Each row is a point on a landscape with many valleys, with its height.
From any point a ball rolls to the lowest of the 2 points nearest to it. It stops when none of these is lower. Distance is the straight distance between rows; heights are no part of it.
J_147 h=3.11: [-31.5   4.9   1.2   7.6  -2.2 -18.5 -31.7 -41.8  -7.6 -14.0  12.8 -24.5
  63.9  36.9   5.0  -0.6  -9.5 -15.2 -24.3 -13.2   4.9  37.9   3.2   1.4]
J_292 h=5.61: [ 20.2 -40.9  66.4  15.9 -28.4 -38.4  32.5  32.5   7.1  38.5 -33.7 -14.2
  14.4  -6.0  42.2  -0.2  -5.8 -20.3  -8.1  -7.0  68.1 -18.0   3.9  -6.3]
J_601 h=4.65: [ -1.4  -9.3  27.9  22.0  -8.0   5.7  14.7 -31.8  11.1  11.2  -6.9   2.4
 -14.9  -8.4  13.0  37.1 -30.8  19.3 -33.3 -13.5  -3.6   4.5  24.9  19.7]
J_576 h=2.10: [ 34.7 -11.7 -36.2  26.7  46.0  24.3  27.9   9.9 -12.7 -41.8  29.6  22.3
 -60.8 -25.4   7.7 -29.7  37.8  39.4  21.0  26.2  -1.5 -61.9   1.0 -11.5]
J_64 h=3.19: [  4.9 -19.8  20.5  35.0 -22.1 -30.6 -34.2 -18.0 -18.9  17.1 -24.9  42.7
 -21.0   7.1  42.3   9.3   0.5  16.4  -1.6 -29.7  13.7 -10.0  18.5 -19.6]
J_918 h=4.62: [-14.1 -22.7  12.2  18.3 -29.8  27.9 -15.3  -8.0  -0.9  25.8 -11.4 -43.4
   1.8   2.6  28.0 -10.3  28.9 -26.3  -6.9 -13.2  35.7  -7.0  11.0   5.4]
J_467 h=2.80: [-39.8  26.8  14.7  13.9   0.3 -23.8  -0.9 -26.3  20.9   4.4 -25.2 -18.5
  66.6  34.6   7.6 -16.6  -8.2 -52.8 -36.7 -25.8   5.8  50.5   1.9 -11.9]
J_769 h=3.10: [  1.1  32.1 -26.8  23.3  33.1  18.7 -21.4  13.0  16.8  28.0  22.9  -2.8
  33.3  17.4 -29.8  33.6 -24.7 -15.4  12.6  -1.7 -29.6  10.4  -4.4  12.9]
J_308 h=3.40: [-34.7 -27.3  -9.7 -10.7 -12.5 -17.7 -31.0 -47.2 -44.1 -33.1  -3.3   6.8
  50.8  32.9  29.6   6.3 -15.6   4.4 -34.5 -11.2  35.0  42.8  17.2   7.4]
J_20 h=4.48: [  9.0 -24.3  30.3   1.6 -34.8  14.4  -7.0  12.9   2.3  12.0 -23.5   2.9
  12.7  20.6  19.3 -19.8  14.5  -6.6 -26.5 -25.4  56.2 -19.4  10.6  14.4]
J_968 h=5.20: [-23.6   5.3 -41.1  13.8  23.7  12.3 -25.4  -9.9 -13.2 -44.9  19.8  38.5
   8.1  12.0  20.9 -10.6 -32.1  29.8  14.9 -36.4 -11.0  12.3   1.7  25.9]
J_207 h=3.75: [ -6.6   9.6 -31.2  -3.0  57.4  12.5  -3.1  -9.6  24.2 -15.5  29.3  25.8
  44.7   0.0  19.0  23.1  -2.1  16.7   1.8  38.0 -43.9 -28.2 -17.1  23.7]
J_181 h=3.88: [-41.9 -18.8   0.1 -35.1 -15.2   6.6 -10.8  18.7  -7.2   5.8 -32.0 -45.5
  36.1  26.8  -2.1   4.6 -42.1  -4.0  -6.8  -5.1  26.5  18.2  19.0   0.8]
J_550 h=5.97: [ -0.4  -6.9  -4.9 -17.3  -6.0 -21.6 -26.9  -3.7  -5.1 -41.3 -12.2  16.0
   1.0  22.0   2.8 -39.1 -34.0  57.5  22.5 -15.9  -4.2 -15.5  13.6  16.2]
J_39 h=5.11: [-14.1   5.6  18.8  -7.6 -32.5 -22.4  39.5  38.7  14.7  12.0   6.4 -51.5
 -15.2 -48.1 -12.0  -5.6  28.9 -41.2 -11.2 -11.8  37.6  15.4 -24.4 -35.7]
J_846 h=3.97: [-10.2  16.1 -11.8  -9.0  32.2  72.3  -5.3  -9.7   2.6  22.1  25.8  -0.4
  -6.1 -19.7 -22.4   0.1  25.1   4.7  20.5   7.1 -11.6 -21.5  -9.2   9.8]
J_848 h=1.80: [ 32.6  16.5 -50.2  -1.3  11.2  29.2  16.3  13.6   6.1  12.0  30.2  -7.7
  13.5 -49.1 -26.5 -16.2  79.1 -17.9  15.6  63.0 -36.8 -19.9   0.9   2.3]
J_331 h=3.71: [  5.7  -4.3  -9.0  -3.2  -5.6  55.3  -0.9   5.6 -10.1  25.8   1.5  -8.4
 -41.0  17.4 -11.2   2.1   5.2   5.5   0.8   7.3  10.2 -21.4 -13.9  18.8]
J_54 h=2.68: [ 25.4  -8.4 -38.6  -4.0  76.9   8.3  17.8   6.5  -3.6 -35.6  18.8  35.1
 -40.6 -44.6  16.4 -15.2  15.7  43.3  49.5  47.0 -36.9 -66.1   4.6 -13.2]
J_129 h=3.96: [ -6.0  12.1  -2.9  38.7  13.6 -19.8  29.6   2.2  35.7  10.1  17.5  -2.6
 -11.3  -9.1   2.0  44.3  -0.9  30.2   2.3  -7.5 -46.5 -18.8  -2.4  -8.7]
J_131 h=3.58: [ -7.1  -4.1 -27.0   4.0  36.8   3.4  -0.3  19.9 -12.9 -35.4  50.2 -12.3
  -3.9 -11.9   3.5  -8.7 -14.5  18.3 -13.6  18.6 -28.1 -30.5 -11.2 -17.7]
J_658 h=5.29: [-53.0 -28.1   5.5 -48.1  25.3   4.2  16.7 -31.8 -14.1 -30.1 -16.8  24.8
   2.1  42.1  22.1  29.8 -21.5 -30.5 -33.0 -40.5  15.1  28.2  12.8  -1.1]
J_526 h=2.95: [ -0.3  -9.2 -25.4  15.3  -9.2  -7.9 -29.4  -1.5 -23.0  15.7 -10.0   8.2
 -32.8  -5.4  19.9  -0.8   5.1 -14.7  29.4  11.6 -45.0  -7.5   0.7 -35.9]
J_571 h=4.83: [-20.5  -6.5   6.7 -11.9  12.9   7.7  -9.8 -47.6  -3.0 -39.0  11.4  17.8
   3.2   5.6  39.7  39.5 -32.9  16.5 -35.8 -12.7  -7.2  17.1  14.9  27.0]
J_998 h=4.18: [ 36.9  36.4 -41.4  44.3  -1.3 -14.7  27.6  13.8   5.6  27.3  17.7   8.2
 -13.4 -23.8 -62.6  22.7  56.2  26.7  21.1  21.9 -20.3  10.9   3.3  -6.0]
J_655 h=3.92: [ 19.5  24.8 -29.7  41.8 -13.1   0.9  -9.0  -5.7   7.2  31.3   9.9   0.1
  -0.8 -20.7 -13.9  16.6  22.3  42.7   9.4  13.3 -13.4   4.6  11.8  27.3]
J_633 h=1.76: [-25.7  29.8  38.1  13.4   2.4  -6.1  15.6 -14.6   8.5  23.6 -26.6 -50.2
   2.5 -15.5 -25.8 -24.3 -28.1 -50.7 -35.1  19.6  14.1  46.1  -5.3 -40.8]
J_38 h=4.47: [-21.9  21.4  -7.9 -41.2 -13.8   6.8 -14.0  17.9   7.8  14.9 -11.5 -40.4
   3.3 -16.2 -36.0   6.4   2.8   3.0  27.5   0.8  -2.3  21.4 -17.5   9.8]
J_267 h=3.73: [-13.2   7.4  25.0  31.4  13.1  -0.6  -5.7 -18.2   7.6   4.7  14.8  16.2
  -2.3  -8.8  12.8   4.0  -5.1   2.5  13.4 -25.3 -51.6   1.1  14.2 -21.2]
J_176 h=4.96: [ -9.8  -5.6  23.5   2.3 -27.2   2.6  26.3  24.7  25.6  29.9 -28.5 -72.9
  -5.7 -17.6 -10.9 -42.4  16.5 -58.8  -1.8  -8.7  59.9   8.3   1.3 -19.3]
J_297 h=2.99: [ 11.5  21.0   0.7  22.3 -32.1  25.9 -16.2   7.8 -18.6  39.5 -17.0  10.7
  -8.0  14.0   9.5  13.7 -31.1 -19.2  -3.1  13.9 -19.3  29.7 -32.8   8.6]
J_777 h=3.09: [-32.0 -36.2  23.4  16.7 -19.3 -36.8   0.5 -12.4  -8.0  34.8 -43.4 -28.4
  23.5  10.1  23.2  -4.9 -36.4 -38.7  22.8 -25.6   8.6  14.5  12.4   8.4]
J_602 h=1.78: [ 13.2  31.2   4.0  14.3   7.5  12.2  29.6   5.9  34.4  32.3  -9.9  -3.8
 -20.1   0.2 -44.5 -20.4  27.3 -16.6  -4.4  -7.6 -22.7 -12.1 -13.8 -11.5]
J_312 h=1.73: [ 25.4  -7.9  -2.9  16.1 -13.4  22.3 -16.4   3.1 -15.6 -14.1  12.9  13.4
 -21.8  -7.8 -30.1 -38.6  -9.3  33.8  21.0   8.5 -23.4 -11.7   6.8   1.6]
J_584 h=1.24: [ -9.2 -22.5 -28.0 -18.8  16.5 -18.2  -3.9   8.2 -10.5 -12.6   1.9  20.0
 -37.4 -14.7   7.6  -9.7 -19.7  -0.3 -20.4 -21.3 -11.0 -25.8  20.1  -8.7]
J_510 h=2.69: [-15.0 -20.2  33.9 -20.5 -26.7 -34.5 -38.4 -41.7 -28.7  24.2 -31.1   2.2
  26.2  -5.6  23.8  -4.6   2.0 -14.0  -9.3 -17.1  43.0  16.9   9.8  -8.3]
J_752 h=1.20: [ 38.2   0.0 -48.7   4.5  -3.6   4.9  55.0  16.3  18.6   2.3  16.6 -15.6
 -24.3 -26.4 -41.8 -10.0  89.4  -1.0  22.4  45.6 -21.1  -2.8  30.4  15.4]
J_477 h=5.52: [-62.9 -10.5 -47.9 -27.6  24.4   0.0  -5.5 -28.9 -14.2 -21.9  -6.1  31.6
   6.3  30.2  30.5  22.2 -20.7   5.1 -16.6 -44.0  22.7  32.9  -2.8  31.6]
J_161 h=1.21: [ 24.1  -0.8   3.5   9.9 -19.8  20.3  24.2   0.1  -0.3   1.2   2.6 -11.2
 -23.6 -20.6 -37.3 -35.1  37.9  34.4  -0.4   8.4 -19.3 -20.1  35.2  -2.3]
J_503 h=1.37: [-21.4  35.8  25.8   7.3   6.1   9.6  17.6   0.8  15.8  31.7 -24.7 -22.3
  -6.8   7.4 -22.3 -25.6  20.3 -40.1 -32.7  -3.3   2.0  11.7 -21.3 -39.3]
J_820 h=6.24: [ -5.7  -7.8  40.2 -11.3 -21.6 -17.0 -21.0  -4.7   5.0 -21.2 -10.9   1.3
  14.0  17.7   4.4 -19.6 -18.0  24.2   3.6   4.0 -23.0  -6.3  12.3  -5.1]
J_127 h=5.26: [-41.2 -46.4  40.4 -30.5  -4.7 -13.3   3.3  -8.9 -36.4 -14.9  -6.5   3.6
  16.7 -16.5  29.9   8.8 -45.7 -36.3 -12.5 -31.6  38.5  27.2  13.7  -6.4]
J_755 h=4.68: [-17.1  20.4 -17.2   3.6 -27.3  24.8  22.4  21.6  23.6  51.9 -27.6 -45.0
 -21.1 -21.7 -29.0  19.6  18.2  -0.6  31.0   8.6   2.7  21.0  -8.5  17.7]
J_111 h=1.61: [ 66.9  -8.1 -34.7  23.8  40.7   3.2  42.5  18.3  24.1 -38.6  43.2  17.8
 -53.7 -15.2  -3.5   6.1  72.9  29.8  36.9  31.1 -10.7 -51.9  14.2   0.3]
J_644 h=2.82: [ 16.5   4.1  39.7   7.1 -35.3  11.4 -20.0  18.3 -31.3  11.1  -7.2   7.0
   2.0  -3.8  23.2  25.8 -31.2  -5.5  -4.7 -10.3  22.7  30.5 -29.4  -0.6]
J_623 h=5.37: [ 36.8   5.0 -24.7  -3.4  -1.1 -26.6  78.8  38.4  -5.7 -12.8  25.9  -1.7
 -68.5 -32.5 -53.1  25.5  57.7   2.8  -3.8  16.2   7.5  12.0   9.0 -21.8]
J_164 h=4.09: [-19.1 -31.4  -0.3 -28.9   5.4  -3.4 -38.4 -23.3 -29.5 -36.1 -12.1   4.8
 -34.5  22.9  26.7  12.5 -41.4   5.7  30.0  -5.0 -10.7  -1.0  14.3  -7.9]
J_271 h=4.42: [ 51.9  29.1 -50.6   4.4  32.2 -10.8  34.2  11.8  22.3   8.4  31.3  37.7
 -34.7 -30.5 -54.8  33.0  59.2  31.9  33.3  22.9  -5.5 -18.2  -8.9  19.7]
J_257 h=2.86: [-11.2 -29.3   7.5   9.9 -20.5 -12.5   7.6  10.3   8.2  35.7 -39.3 -23.5
 -13.1  -3.3 -11.3 -15.9 -11.9 -26.9  25.5 -25.5  -7.3  -9.4  39.3 -11.8]
J_77 h=2.67: [ -8.9  -5.0  29.5  -0.7 -22.4 -10.2  -5.7  -9.6 -12.3 -10.7   6.0  20.3
  33.7  29.4  32.4  27.2 -47.0 -19.0 -25.6 -27.6   7.4  34.0 -30.6  19.8]
J_791 h=4.82: [ 38.3   4.5 -27.7 -15.0  76.4  36.0  36.5  -3.9  21.3   6.6  41.3  25.1
  -9.8 -58.1 -48.7  24.4  36.3  13.6  45.8  51.2  -9.2 -41.1 -28.2  21.8]
J_294 h=4.20: [ 22.8  10.9   1.2  -1.3  23.7  65.0  35.6  -9.3  10.7  -5.2  26.0   7.8
 -22.0 -37.2 -23.3   5.0  11.9  29.0   4.0  20.4 -20.9 -29.9   4.4  40.5]
J_32 h=5.12: [  3.2  -1.8  20.0 -16.5  -9.8   6.9 -19.5  20.9  -1.0  26.8 -16.0 -63.2
  -2.3  -2.2 -31.9  -9.0 -12.7 -59.2  -9.3  -2.2  43.9  12.5  -1.0 -30.8]
J_979 h=4.93: [ 46.7  13.5  12.1   1.0 -28.9  -3.0  44.1  -9.8   2.7   5.1   1.6 -35.8
 -36.1 -10.1 -75.2  -2.1  49.6  23.2  33.7  33.0  -4.4  27.0  16.0   7.2]
J_715 h=2.20: [ 12.3   8.2  32.5  21.1 -43.0 -22.2  17.8  15.2   7.4  14.9   5.2 -42.4
  22.6 -14.3 -34.3 -14.5 -15.7 -24.0 -32.0  -2.2  30.7  27.4 -31.5  15.3]
J_653 h=4.64: [ 49.4  19.6 -43.6   4.2  57.9   0.0  47.9   7.4  19.0  -2.6  33.9  54.5
 -14.6 -59.5 -22.5  26.6  56.0  48.4  22.4  62.2  -1.5 -33.7 -34.5  20.5]
J_398 h=2.01: [ 19.5   1.3 -11.3  23.1 -24.2 -12.8   8.8  20.1  14.1  13.8  22.1 -29.7
  -9.5 -13.8 -33.9   5.6  -6.6  -9.2 -29.7  -0.1  16.6  -5.1   3.2   8.7]
J_299 h=3.44: [-20.5   2.8 -13.4   3.9 -11.9 -13.3 -26.0  -4.5   9.9  19.2 -20.5   5.7
  23.6  24.4  16.0  37.6 -28.6  22.2  18.4 -26.3  -0.4  17.4   7.5  32.8]
J_389 h=1.87: [ 11.5  -3.6 -21.9 -20.1 -31.8  -9.2  -1.4  25.2 -19.0 -10.3  -5.8  26.8
 -56.0 -24.5  13.2   0.5   9.2  11.3  -4.9   3.7  -1.3 -17.5 -10.4  -2.0]
J_796 h=3.47: [-17.6   3.4  -6.8  31.5  14.6 -12.4 -35.5 -15.3  -9.9  -2.2   0.7  25.2
  -6.4  25.2  36.4  35.1 -14.2   0.6   2.5 -35.4 -20.7  -3.4  14.2 -31.3]
J_771 h=4.41: [-24.6 -32.8   5.6 -48.9   3.7 -17.7 -30.5 -23.1 -38.5 -60.4 -17.5  30.1
   6.5  46.1  41.1  10.7 -44.5   7.4  30.7 -24.8  25.2  31.8  11.3   0.3]
J_952 h=2.66: [ 14.9   2.9 -24.7   4.0  33.3   5.0  -6.0 -20.7   8.6  17.1  31.0   4.8
   1.6 -17.8 -19.1  -7.7  -1.4 -28.2  -4.9  11.4 -48.8 -14.9  14.2  12.1]
J_91 h=2.34: [ -1.6  -9.1  38.0  19.7 -51.4 -41.7   3.0  13.4   0.1  23.6  -9.1 -11.4
  44.4 -11.9  12.8 -44.1   8.2 -22.2 -14.0 -21.1  43.4  21.9 -23.5  13.5]
J_927 h=2.52: [ 16.5  -7.8   9.4   2.2 -24.6  -1.9  -9.6  -7.6 -14.9  32.3 -19.2 -12.5
 -37.5 -27.0 -17.2  -4.8  19.9 -34.0  25.5   2.6 -19.5  -0.2  11.5 -29.0]
J_65 h=2.97: [ 41.2  -1.2  16.7   0.9 -59.1 -11.8  -9.7  17.4  -0.3  16.0 -11.6  13.5
 -25.8   2.4  22.5  30.3 -15.6  16.6  12.7  15.9  16.7   6.9 -29.3  20.1]
J_807 h=5.94: [-27.9   1.4 -28.9 -10.2 -22.5 -15.6 -19.5  26.1  -1.1  -9.6 -31.0  21.2
 -11.1  20.7  43.3   1.8 -14.5  59.2   0.9 -24.4  28.1 -10.3 -13.6   6.1]
J_57 h=3.85: [ 11.8  -0.9 -10.8  18.2  -4.9 -12.5  32.2  15.0   8.8 -40.2  44.0 -19.9
 -19.1 -26.0 -12.9   2.9   4.6  40.5  -5.0  23.6 -27.0 -18.8 -20.2  -2.4]
J_384 h=2.04: [-16.0   7.0  57.8   8.8  -1.6 -10.4   0.4  -9.2  -8.6  17.9 -20.6 -44.3
  43.6  -9.0  -5.9 -23.8 -47.4 -62.6 -24.0   1.0  55.1  55.7  -6.1 -28.6]
J_583 h=2.18: [-11.5  10.9  51.8  20.6 -28.0   1.1  -9.9 -29.6 -11.3  42.3 -34.1 -17.1
  -9.0  -5.9  -0.1  -8.9   9.4 -30.0  28.6   5.1 -13.6  29.7 -11.4 -40.9]
J_212 h=3.57: [-27.0  -4.9 -38.1 -30.3  19.5  14.4 -34.5  -6.3 -26.3  -9.3   1.7  10.0
  -2.1  14.9  18.1  -8.8 -12.6   3.0  21.2  17.6 -35.9 -10.8   9.3  -8.6]
J_372 h=4.00: [ 10.1 -18.0  -9.0 -11.6   1.8  36.3 -25.4 -18.0  -7.6 -10.0  -3.0  16.9
 -22.7  31.8   8.2 -14.9 -10.3   9.5 -24.3 -18.4  25.4 -31.3  14.3  37.9]
J_687 h=2.26: [ 37.0  17.3 -27.3   6.1  -6.6   8.3 -19.7  29.6 -22.2   0.7  29.5  26.7
 -33.8 -27.0 -20.9  -3.9  22.6  15.8  14.2  14.7 -18.0 -13.1 -20.3 -17.3]
J_725 h=2.96: [ 15.7   1.2  20.0   4.1 -36.9 -31.5 -32.2 -17.5  -2.0  33.3 -14.5   1.7
  -1.9   1.2   8.4  22.8  19.7   1.4 -21.3  -8.1  20.4  -8.1   4.4 -13.3]
J_629 h=2.43: [ -2.2 -25.5  49.5 -32.9 -28.1 -26.6 -12.2 -22.8 -12.8  31.6 -34.3 -36.7
  25.0 -34.3  -6.1  -5.3 -14.4 -43.3 -11.1   8.2  64.7  18.5  14.2  -5.4]
J_4 h=1.75: [-13.6 -24.2 -10.8  -5.2 -10.3 -40.0   2.0  12.0   2.3   6.1  -1.6 -18.7
 -12.1 -22.7  -5.2  19.8 -17.9 -15.1 -36.6 -10.5   4.5  -5.4  18.6 -13.5]
J_793 h=4.14: [-44.6  -6.7 -18.0 -61.7  -5.2 -10.9 -18.0   8.0  15.4 -13.6 -10.0 -24.7
  17.7  12.2  -6.8   9.9 -17.1  13.1  -5.7  -0.5  -8.9  -1.4   4.7   6.9]
J_311 h=2.23: [ -4.2  -8.5  91.8 -15.5  -0.1 -29.5  13.9  -4.3  -3.2  34.6 -28.1 -56.5
  42.6 -44.2   8.9 -23.6 -36.4 -63.3  -1.6  18.9  81.0  33.6  -4.9 -27.2]
J_636 h=3.21: [ 15.0  37.1  21.8  19.1 -40.1  28.9 -12.5  15.3  -1.2  32.0   4.4 -31.7
  -7.4 -18.3   1.8   7.9   5.0 -25.9  -3.8  33.3   2.8  33.1 -28.7 -14.9]
J_604 h=3.66: [-10.9  30.6 -15.4  18.7 -19.9   1.9 -25.0  -5.5  19.5  22.1   1.7 -23.4
  36.5   1.1   7.8  15.2  11.1  22.3 -10.9 -12.6   2.2  13.5  -6.5  16.3]
J_537 h=3.34: [  9.5  52.3  -6.7  29.9   4.7  22.1  -9.1   8.3  14.3  28.8   8.3 -30.1
  12.2  -6.8 -15.5  31.0  -3.6 -18.7  12.1  26.9 -31.7  29.9 -20.4 -25.3]
J_235 h=0.73: [ 31.0  11.2   0.6  35.4 -21.0  18.4  44.2  12.1  15.9   5.8   8.7 -43.5
 -23.2 -18.5 -34.1 -15.7  71.5  -9.9  -6.8  34.5  -3.0   2.9  37.9 -18.4]
J_590 h=5.45: [-25.4 -42.2  61.6   6.5 -12.9 -18.8  12.2  -9.7 -27.4 -20.2 -22.6  12.7
  38.3  37.3  72.9  -1.0 -33.3 -21.0  10.1  -8.8  20.3  18.2 -13.7 -10.7]
J_859 h=4.51: [  9.7  27.4 -40.7 -18.4  52.0 -20.8 -30.4   2.6   8.5  -3.8   8.9  66.9
   4.2  -2.6 -16.9 -22.2  14.9  32.3  25.4   5.4 -41.7 -40.1 -22.0  -5.6]
J_512 h=5.08: [-30.7 -29.3  28.1 -42.3  -0.5  -5.8  -0.6 -23.5 -19.5 -42.3  -1.8   2.1
   7.6   7.5  25.2   4.1 -26.4 -14.0 -37.0 -10.8   0.7   5.6  23.2  -1.8]
J_657 h=4.45: [ 11.6   5.2  21.3   4.7   2.7  19.5   4.4 -28.1  13.5 -20.7  22.6  16.2
 -25.3 -42.1   0.0  13.7  -4.9  34.1 -11.3 -16.0 -15.2 -16.9  20.6  21.9]
J_806 h=2.19: [ 24.8   6.8 -18.7   8.9  34.0  -3.4  21.2   4.8  19.0  16.3  13.2  24.8
 -14.8 -12.9 -52.3 -20.3  10.0   5.3  16.9   1.1 -46.3 -32.5  -8.2   5.0]
J_729 h=7.05: [  2.1  10.0   0.9 -11.1  64.8  59.4  -6.0 -19.5   0.8 -36.9  30.2  45.8
  35.9  43.4 -14.0 -10.7 -21.4   7.3 -11.3 -11.8 -21.7  -6.8  17.8  13.5]
J_371 h=1.05: [ 61.6  28.4  -8.0   4.9 -16.9  42.1  26.7  36.4   1.6 -23.6  17.5  23.6
 -37.9 -25.6 -13.7   9.6  63.6  49.0   6.3  34.4  -3.4 -15.1  13.6   0.5]
J_552 h=5.60: [ -1.4  10.6 -13.7  -1.8   9.3 -32.1 -42.8  -7.2 -25.3 -52.8 -12.0  53.5
 -13.3  21.4  26.4 -15.3 -58.7  55.5   5.0 -39.5   4.7  14.8   9.1  13.3]
J_878 h=3.27: [-16.8   4.5 -40.5 -22.0  47.3 -16.6  -7.4  -3.9  18.5 -14.0  29.3  23.8
  34.7  12.4   0.0 -11.8  -0.1 -15.3 -18.6  -2.6 -49.7 -19.0   0.6  14.5]
J_133 h=3.26: [-32.7 -21.1  10.1 -18.8 -11.8 -31.7 -13.0  -6.3  15.0  25.1 -34.9  12.9
   9.2  35.7  31.4  22.2 -29.0 -31.2   7.7 -38.3  -6.1  12.4   8.8  13.9]
J_80 h=5.36: [-32.7 -54.4  65.4 -34.5  -1.0 -30.4  22.1  -6.9 -47.9 -18.0 -22.5   3.2
  55.4  12.9  62.0   0.8 -33.1 -33.2   6.7  -8.3  68.3  28.5   4.3  -4.0]
J_256 h=4.28: [ 18.6 -25.9  24.1  -9.6 -15.0   0.3 -33.8 -11.9   8.6 -25.3 -26.3  13.1
  -1.5  42.9  31.2 -13.7 -11.2  32.2  -4.8 -33.2  44.2 -37.5  18.1  15.8]
J_666 h=3.35: [-12.9  12.5 -42.3 -10.1  39.6  20.3 -17.7  21.5   1.0  -7.7  18.4   1.4
  56.2  41.5 -16.5  23.2 -34.0 -40.0 -13.8  -8.0 -22.5  23.5  12.2   8.8]
J_841 h=5.23: [  3.5   2.6 -14.5   1.3 -27.6 -26.8  53.1  29.4  -3.6   4.0  10.0 -39.4
 -40.5 -37.0 -62.5  -4.7  40.1 -19.1  -4.7   3.4  19.2  17.4 -15.2 -21.2]
J_776 h=3.64: [-45.2 -15.4 -33.0 -22.9   5.2   4.2 -23.4  26.0 -20.6  -7.6  -9.4  -4.7
  42.7  41.7  12.1  12.6 -31.2 -27.5 -11.7 -21.1  -2.4  36.5  33.6 -18.3]
J_818 h=4.81: [ 18.8  14.2  14.4  13.9 -45.5  -3.4  49.4   8.7  10.7  29.0 -33.1 -61.7
 -35.0 -16.2 -48.7  16.9  22.4  11.5  29.1  31.4  11.3  41.6   5.1  -5.6]
J_236 h=4.78: [-18.7 -11.0 -36.4 -23.8   9.9  -3.4 -25.0  -0.9 -13.8 -69.1   5.7  48.2
  10.0  42.4  65.7  -5.3 -28.8  -1.9   7.4 -39.1   6.9  15.0  22.2  14.8]
J_289 h=3.45: [ 35.4   6.2  -2.8  -8.8  -4.5  47.0 -16.1  -2.8   8.9  -9.8   7.3  -2.4
 -31.5  13.7   0.8   6.1  29.5  44.8  23.4  31.1   3.8 -42.4 -19.9  20.1]
J_168 h=3.22: [ -1.5 -10.9 -20.0  -7.1  79.3  32.5  -0.4  13.0  -2.0 -33.0  44.5  18.1
 -13.1 -24.5  -8.0   0.7  -5.8  17.5  28.6  27.1 -34.5 -50.0 -10.5 -16.4]
J_369 h=6.53: [-24.3   2.0  14.1 -18.2   6.7  14.9   0.2 -27.5  12.1 -13.0  -0.2   0.0
  32.3  26.4  -5.6 -47.1   1.7  -7.4 -25.3   0.6 -36.9  -7.9  14.3   6.4]
J_291 h=1.12: [ 58.7   1.2  -1.4   8.3  -2.8  -8.9  20.1  27.0  18.8 -31.4  14.7  13.4
 -53.6  -2.4  -9.7   5.0  45.6  54.0  20.5   4.9   1.1 -38.4   8.9  -1.5]
J_511 h=4.79: [-10.6   0.0  -1.0  16.1 -20.0  47.0  19.4  20.8  13.7  22.3   0.2 -63.3
 -16.6  -5.0  -6.3 -26.6  34.8 -35.7   9.2  -4.7  21.6   1.9  -1.7 -16.1]
J_540 h=1.81: [-51.6  28.3  26.7   1.2  -7.3   6.1 -21.6 -10.8  -9.4  21.3 -21.4 -12.3
   8.4  10.0  12.3 -10.0  13.0 -32.6  -4.4 -16.0  -4.9  26.4  -7.7 -53.0]
J_997 h=4.02: [ -0.9  13.2  16.7  39.3  -8.7 -28.0  18.6  -4.6  20.6 -20.9  32.4 -26.5
  22.4   4.5   3.5  20.8 -12.6  26.1 -19.6  -1.2 -24.1  -7.5 -24.6   5.3]
J_736 h=5.15: [ 32.5  16.1 -22.8 -29.3  74.0  23.4  -1.1  -5.6  17.6   0.5  22.8  73.9
   9.9 -35.1 -12.4 -18.8  21.9  16.2  19.3  37.6 -41.9 -49.3 -25.6   7.6]
J_368 h=5.55: [ 12.3 -43.4  69.6  30.0 -29.9 -33.8   3.3  15.7 -13.8  14.4 -25.6  17.0
  44.4  16.6  66.8 -19.4 -22.7  -3.7   0.2 -12.4  49.9  -7.4  -5.8   1.6]
J_758 h=3.87: [ 10.9  25.6 -57.9 -12.4  19.3  -8.5 -28.6  21.0  15.5   5.3  19.6  22.8
  21.9  12.5 -16.6 -17.1  12.0   3.3   3.9  -0.9 -34.4 -26.7 -34.2  16.2]
J_699 h=3.17: [ 46.9  11.1  14.0   0.6 -26.0  -7.1 -27.8  16.1  13.3 -12.4  -1.8  -5.8
 -24.7  28.3  13.7   7.2   6.2  29.7  12.2   7.5   6.7 -25.5 -19.8   1.3]
J_243 h=4.10: [-16.2  32.2  -5.9  10.4  31.1  16.9  24.8  -6.5  22.5  -6.1   6.5   4.6
  21.3  16.3  11.1  -3.1  -4.1  -6.3 -14.9  51.4 -62.9 -10.9 -28.5   7.4]
J_117 h=7.27: [ 30.4   8.2  -9.5   2.8  36.5  24.8 -37.1  -6.4  -7.7 -35.8  15.8  37.4
  17.4  44.6   5.8  -7.8 -17.9  18.6 -35.4  -0.7 -19.2 -29.2  14.5   1.9]
J_7 h=5.74: [-50.2 -12.5 -32.8 -10.8 -11.8 -14.2  -6.3   5.9 -22.4   2.6 -31.0  14.6
   5.9  40.1  15.6  -0.7 -18.2   9.6 -35.8 -29.7  37.1  16.3 -20.0   1.4]
J_19 h=6.82: [-22.5  -5.6   6.6 -28.8  24.0   8.0   0.4 -38.1   8.4 -40.7   3.5  39.1
  18.8  50.8  -2.2 -21.2 -28.0   5.6 -16.2 -21.9 -24.4   7.2  16.2  28.5]
J_883 h=2.51: [-22.3  -6.5  23.4   3.3 -26.8 -36.5   0.5  -3.2   6.5   5.8 -20.6   7.0
  53.9  28.6  19.9 -16.0 -19.8 -26.9 -40.0 -19.0  30.1  25.8 -35.3  10.1]

For each start below, name the point where the ball stops.
J_292 | J_644
J_818 | J_769
J_129 | J_503
J_841 | J_644
J_571 | J_644
J_308 | J_584
